A landscape with many valleys, sampled at points; each row gives a point and its height.
A ball rolls from a point to the lowest of its 2 nearest points, and stops where none of them is lower. Distance is the straight distance between rows; heights are no part of it.
K843 height 126: [130 136 140 133 183 139  91 152 147 121 151 110 125  99  33 121 101 183
 141  98 115 132 167  74 151 118 130]
K931 height 531: [123 139  59 150 145 152 131 125  84 131 117 134 153 153 177 136 105 114
  76 125 120 172  92 132 120 165 138]
K789 height 542: [155 117 149 140  74 114 183 154 152 174 107 165 153 180 158  93 163  47
 122 136 142  62 154 166  92 152 137]
K646 height 449: [ 88 141 101 125 206 146 126 116 133 108 159 155 173 104 134  92 117 165
 124 195 111 118 143 168  98 141 147]
K541 height 127: [155 140 166 139 111 128  96 112 147 115 146  75  99 112 130 164 124 160
 112 151 134 169 101 109 158 120 138]
K337 height 279: [152 148 112 113 137 166 105  94  29 130 143  77 128 111  93 151  96 151
 121  99 138 182  45 113 199 118 100]
K568 height 280: [102  84 135 112  66  76 132 115 184 129 117 148  87 115 112 170 164  92
 182  71 115 112 162  98 136 113  95]
K76 height 377: [110  96  95 113 104 119 160 112 171 157 125 172 158 118 178 116 127  99
 130 113 115 113 119 124 147 145 114]
K396 height 275: [150 151 110 137 167 163  84 126  90 118 157  70 138 101  94 148  95 181
  94 122 119 199  94  91 167 148 134]
K7 height 574: [176 141 174 147  79 102 127 147 105 126 111 107  93 183 141 149 159  94
 122 106 158 107 121 139 108 112 137]
K904 height 559: [157 125 144 154  78 119 169 159 156 162 111 156 149 174 178 121 144  63
  93 148 142  95 128 149  95 171 142]
K468 height 456: [ 89 143 102 122 227 152 106 137 125  97 156 136 172  94  99 102 109 184
 115 211  94 139 149 133  93 163 157]
K643 height 466: [ 94 135 148 112 192 140 113 129 175 107 162 137 156  90  81  96 125 173
 157 179 104 101 161 155 115 109 125]
K888 height 269: [151 135 127  93 118 127 118  90  75 131 120 106 117 112 113 136 122 142
 146  91 139 146  86 137 193 101 111]
K297 height 371: [ 91 117  89 115 159 134 167 106 118 146 121 186 179 119 174  64 136 128
 145 128 108  77 157 189 102 139 121]
K467 height 330: [150 122 112  96 133 129  99 100  74 128 123  98 109 112  83 140 116 143
 141  48 135 153 114  91 184 105 109]
K54 height 376: [160  94 168 112  45 102 151 110 113 152  91 132 105 125 166 174 130 108
 142 110 139 142  51 116 187 133 127]
K509 height 208: [ 94  91 125  92 103  99 127 106 190 115 137 153 116  99 115 140 142 118
 172  92 104 108 157 114 145 103  97]
K469 height 117: [161 113 176 113  49  78 134 122 123 135 103 116  84 156 118 152 169  97
 170  77 151  93 141 139 133  99 125]
K887 height 66: [ 91 109 110 164 124 134 136 159 187 106 133 141 106 150 148 151 133 104
 101 137 114 151 168  86  74 139 136]
K109 height 417: [116 130  98 130 139 140 161 127 136 158 118 179 186 124 210  90 121 113
 104 174 123 117 100 176 125 168 134]
K940 height 486: [ 62 127  84 108 220 171 128 142 142 109 147 164 137 104  66 109 106 162
 136 116  78 117 191  72 100 141 145]
K709 height 370: [134 126 150  95  94  80 122 121 111 129 109 119  94 152  79 101 164 111
 183  67 143  81 185 143 122  71 120]
K553 height 235: [136 117 160 135  95 106 105 116 160 114 134 101  91 122 131 177 142 128
 130 111 126 148 117  93 142 116 134]
K852 height 570: [151 142  87 150 108 139 138 139  75 139 103 118 137 162 180 150 110  97
  80 120 139 180  80 122 134 159 127]
K574 height 281: [151 170 150 137 160 132  97 126  97 121 137  83 115 125  88 104 132 150
 134 140 157 127 132 150 136  95 130]
K163 height 85: [113 131 149 121 143 122 108 119 168 110 149 117 123 106 123 117 127 152
 136 166 122 123 133 147 140 109 124]
K211 height 514: [113  87 156 137  62  99 175 149 193 156 113 164 127 154 136 133 172  51
 163 112 131  64 185 133  88 131 109]
K885 height 619: [136 125 155 110  82 108 157 114 152 146 115 148 147 113 188 123 126 117
 138 185 137 112  75 186 157 120 124]
K483 height 298: [ 90 101  73 107 142 137 141 103 170 123 138 181 155  94 175 127 110 131
 127 115  98 135 117 114 146 146 117]
K438 height 296: [140 159 167 135 184 126  95 146 130 125 141  86 126 119  51  87 126 177
 151 140 145 108 165 141 127 103 132]
K454 height 143: [ 92 134 113 174 149 140 137 156 151 118 127 140 114 172 145 114 130 112
 101 159 129 125 178 115  49 137 148]
K176 height 273: [149 107 122 125  82 101 115 109 103 128 106 109  73 141 120 168 138 103
 137  31 143 149 125  86 158 117 119]
K564 height 434: [111 130  68 105 174 148 120 111  72 122 128 140 146 125 108 100 117 122
 131  59 128 121 148 135 122 123 122]
K873 height 220: [134 151 136 163 167 139  92 149 115 107 131  80 102 153  80 118 122 152
 106 128 141 144 170  98  99 118 148]
K428 height 429: [172 109 136 112  55 106 152 111  71 160  74 138 119 142 166 152 121  91
 136  96 150 136  66 116 190 131 118]
K366 height 437: [103 140  92 134 176 133 141 117 118 126 132 165 171 117 177  90 118 137
 111 187 124 117 118 190 100 151 139]
K36 height 716: [141 156 131  68 166 139 109 103  66 134 137 101 159  74  83 107 101 174
 157 124 127 139  82 160 194 106 113]
K80 height 686: [109 116  93  61 134 120 132  86 124 136 131 157 149  86 141 105 112 151
 161 105 109 114 106 157 178 103 115]
K638 height 504: [107 144  57 157 173 157 117 135  84 116 125 116 146 149 149 124 107 132
  79 134 127 186 125 119  92 161 145]
K911 height 633: [147 148 151 100 104 116 162 125 116 152 103 152 165 122 196  95 125 127
 134 205 145 108  64 218 160 129 127]
K761 height 599: [145 120 191 118  62 105 147 123 167 139 123 132 122 128 172 156 140 117
 140 176 135 113  86 164 145 123 128]
K762 height 595: [144 122 147 147  77  97 137 146 141 133 109 129 105 166 149 134 157  81
 131 105 152  96 143 137 103 120 137]
K859 height 471: [185 112 141 117  62 129 171 131  69 177  79 143 138 158 173 142 116  73
 106 130 150 136  48 118 174 159 133]
K34 height 239: [159 157 150 167 160 149  82 147 106 118 145  50 105 135  71 133 120 178
 104 132 138 169 144  85 129 130 139]
K649 height 581: [124 118 127 161 100 119 151 151 159 135 118 152 128 166 176 125 145  91
 115 136 137 100 144 136  83 138 139]
K956 height 175: [113 147 109 174 158 145 138 156 103 111 113 118 100 192 130 114 138 108
  92 142 151 125 171 122  46 125 148]
K725 height 665: [135 122 115  71 118 117 149  92  96 146 112 149 144  98 156 112 119 140
 158 128 129 124  77 179 181 103 111]
K548 height 424: [104 112 123 134 111 126 162 125 191 138 130 166 157 114 185 121 129 102
 126 166 115 112 124 148 118 139 120]
K353 height 393: [112 123  69 120 156 144 167 112 108 169 111 186 201 129 194  68 125 110
 118 132 117  94 121 180 120 171 125]
K238 height 89: [ 97 131 126 123 193 158  98 159 189 112 152 133 128  97  42 133 105 180
 136 125  90 136 173  48 128 134 131]
K375 height 211: [166 130 141 136  84 141 127 112  80 131 117  96 113 133 179 181 111 137
  89 136 146 188  45 108 168 137 126]
K441 height 561: [152  89 201 122  36  94 156 127 178 147 116 137 107 127 158 200 156  87
 148 147 130 118  77 135 143 142 125]
K624 height 183: [164 155 167 176 182 143  77 174 129 131 157  72 133  88  55 133  98 233
 141 152 130 156 150  93 150 143 138]
K905 height 469: [111 151  93 154 203 164 108 151  84 112 132 104 134 136  76 116 106 160
  86 139 123 167 164 102  83 147 154]
K137 height 140: [137 146 180 150 119 119 106 131 166 105 152  93 111 121 135 137 141 148
 122 195 138 123 124 152 115 107 136]
K978 height 185: [154 102 145 127  50  78 123 125 115 142  98 118  72 159 120 167 161  81
 152  39 145 111 136 102 131 120 127]
K816 height 615: [184 144 164 171  67 126 143 175 106 136 118 101 110 186 185 169 144  95
  66 156 150 145  86 131  99 162 154]
K64 height 163: [ 65 111 104 119 159 153 124 136 211 103 157 170 128 101 119 135 127 131
 136 148  87 139 172  83 108 124 106]
K506 height 336: [118  94 135 104  85  80 130 117 151 127 115 135  91 133  86 131 166 106
 188  53 129  91 193 115 128  92 108]
K587 height 197: [163 139 139 118 105 140 110  98  58 128 123  90 103 122 121 161 114 138
 116 100 143 170  69 104 197 107 107]
K380 height 479: [ 86 128  97 138 169 152 119 130 177 101 158 152 152 106 161 125 113 158
  90 204 100 154 136 128  95 161 135]
K972 height 489: [ 85 138  64 144 203 159 132 132  99 114 133 150 157 137 139 102 107 141
  97 143 109 154 154 123  69 164 158]
K39 height 378: [170 137 149 128 123 126  93 110  93 131 130  74  88 124  68 134 136 142
 145  55 148 140 136  94 176  97 113]
K298 height 508: [168 135 135 124  85 133 160 121  85 161  98 149 156 143 195 130 110 102
 108 167 144 140  49 154 168 151 130]
K96 height 180: [144 120 182 129  79  93 121 121 158 120 132 107  84 138 111 156 163 114
 156 101 136 113 141 123 126 101 128]
K750 height 301: [177 111 176 130  50 127 152 125 102 138 107 114 108 146 188 183 121 111
 108 144 145 164  36 110 170 153 138]
K421 height 218: [ 66 108  83 118 165 148 138 114 195 106 161 191 164  89 154 131 114 140
 134 151  78 133 150 108 125 145 114]
K512 height 72: [152 129 101 127 100 142 123 109  58 131 112 102 113 137 152 161 103 125
  99  92 143 186  54 101 173 129 115]
K861 height 206: [145 127 196 154  74 101 140 162 161 119 131 127 104 176 134 140 175  88
 134 160 143  83 154 166  62 108 134]
K472 height 529: [129 116 153 132  75  99 163 147 170 150 113 162 137 161 142 103 168  71
 158 126 142  55 173 173  85 117 118]
K716 height 260: [164 166 171 152 152 143  85 133 119 120 149  65 110 112  93 122 131 179
 113 169 154 151 128 128 138 119 133]
K895 height 200: [134 154 128 164 160 132 115 154  84 107 119  95 103 177  96 106 130 121
 109 126 155 120 164 121  77 104 145]
K133 height 457: [110 105 145 131  88 108 148 128 201 133 136 155 126 122 163 152 144  98
 143 154 120 109 137 144 114 122 111]
K457 height 464: [104 159  81 153 238 165 111 145  55 119 138 110 171 122  50 107  97 171
 104 143 112 146 160 107  79 158 158]
K114 height 547: [167 146 138 130 101 116 131 128  88 130 114 114 112 153 153 135 139 108
 120 126 149 130 101 143 141 112 125]
K538 height 594: [187 151 166 163  74 115 143 163 106 131 112 118 114 192 172 140 159  86
  97 149 154 112 116 156  93 147 145]
K938 height 541: [151 150  97 140 115 149 145 125  66 141 107 132 159 140 192 131 102 113
  88 163 142 169  42 156 150 160 129]
K453 height 458: [ 95 116 109 145 136 139 136 135 198 113 150 152 140 124 172 141 121 123
 108 186 108 137 140 131 103 151 117]
K117 height 461: [ 98 149  95 118 247 157 114 135  84 115 148 130 176  97  67  93 106 168
 121 156 108 126 152 134  91 150 162]
K470 height 261: [ 84 104 120 117 115 111 145 120 184 119 135 162 113 122 112 116 140 106
 165  94 116  93 190 117 107 102 107]
K935 height 213: [135 140 122 139 141 140  98 124 125 108 142  86 117 116 133 146 113 162
  88 139 123 186 105 102 144 140 141]
K48 height 345: [155 141 169 121 123 105  99 115 119 125 125  85  91 122  64 119 153 136
 170  78 149 120 160 113 149  78 126]
K570 height 703: [116 140 105  74 171 133 111  98 112 122 147 130 153  78 103 105 109 157
 151 117 123 119 105 154 171 108 126]
K274 height 396: [112 113  85 111 149 122 127 121 107 124 116 140 108 138  94 106 129 115
 147  48 134 105 177 109 117 106 122]
K75 height 160: [147 145 173 166 170 139  84 164 160 128 149  77 111 103  43 130 112 202
 140 123 128 146 164  74 155 123 133]
K516 height 459: [100 144 125 107 196 144 106 115 145 110 166 130 166  78 108  91 120 185
 132 190 105 111 129 178 125 127 139]
K448 height 477: [ 78 134  83 127 214 165 121 141 124 109 140 132 137 125  89 117 100 157
 104 135 103 141 167  93  81 152 154]
K835 height 145: [ 97 113 134  93 143 123 113 114 191 108 158 144 125  90 100 115 129 148
 160 131 106 107 160 124 137 102 111]
K787 height 645: [145 137 128  78 119 131 164 109  76 151 102 160 171 106 185  92 115 133
 149 173 141 122  45 202 182 120 115]
K751 height 318: [153 165 109 137 157 167  90 117  45 127 153  65 144 100  76 141  94 173
 103 112 130 195  62 107 185 149 108]
K178 height 176: [135 137 182 151 108 112 120 145 161 108 143 108 104 146 126 129 158 118
 133 173 144  95 151 160  87  98 134]
K266 height 487: [126  97 174 129  52  94 157 146 203 135 122 150 117 132 147 160 164  72
 155 131 129  92 143 148 103 121 108]
K785 height 646: [161 137 129 170  82 135 124 153 120 127 118  93 110 170 181 169 134 109
  65 137 143 183  96 112 106 157 151]
K86 height 470: [124 121  66 123 141 136 140 114  84 134 106 157 140 135 154 109 115 108
 126  75 135 119 132 129 124 136 126]
K864 height 346: [ 90  97  88 113 127 127 162 111 150 150 119 193 164 118 168  77 136 109
 149  97 104  72 168 150 105 138 104]
K461 height 349: [125 102  92 103 109 109 120 103 103 132 111 131  97 133 104 129 126 108
 148  33 134 123 146 101 152 103 119]
K913 height 315: [136 140 175 137 148 116 101 138 143 121 137  90  97 129  51 110 135 160
 163 112 139 111 173 109 131  78 125]
K480 height 120: [ 72 120 111 118 180 162 109 143 211  94 166 161 139  87  71 138 110 167
 126 156  73 145 168  63 128 131 123]
K583 height 475: [ 66 136 120 116 210 163 129 138 165 109 156 154 140  96  67  95 113 171
 139 158  93 102 187 112  95 123 141]
K147 height 309: [ 88 104  91 127 137 123 149 123 148 133 130 171 131 133 147 101 134 114
 144  96 120  98 173 120 101 125 121]
K969 height 511: [137 134 100 126 135 134 120 119  85 122 118 120 119 138 133 126 116 110
 116  91 140 147 111 127 138 121 126]
K149 height 519: [147  84 199 122  27  80 161 137 180 152 113 139 104 146 128 194 175  72
 169 113 130  95 126 146 122 144 120]

Where does a ball stop that starts at each point below?
K48 | K887
K969 | K469
K638 | K646
K938 | K512

Call two points neighbours if one is among the 2 nearest of the other. Go from one point of each pair to the other, from neighbour to neighbour, staying as low as possible. Name the highest point that can't be avoided.
K512 and K469 | K751
K238 and K887 | K34
K469 and K541 | K553
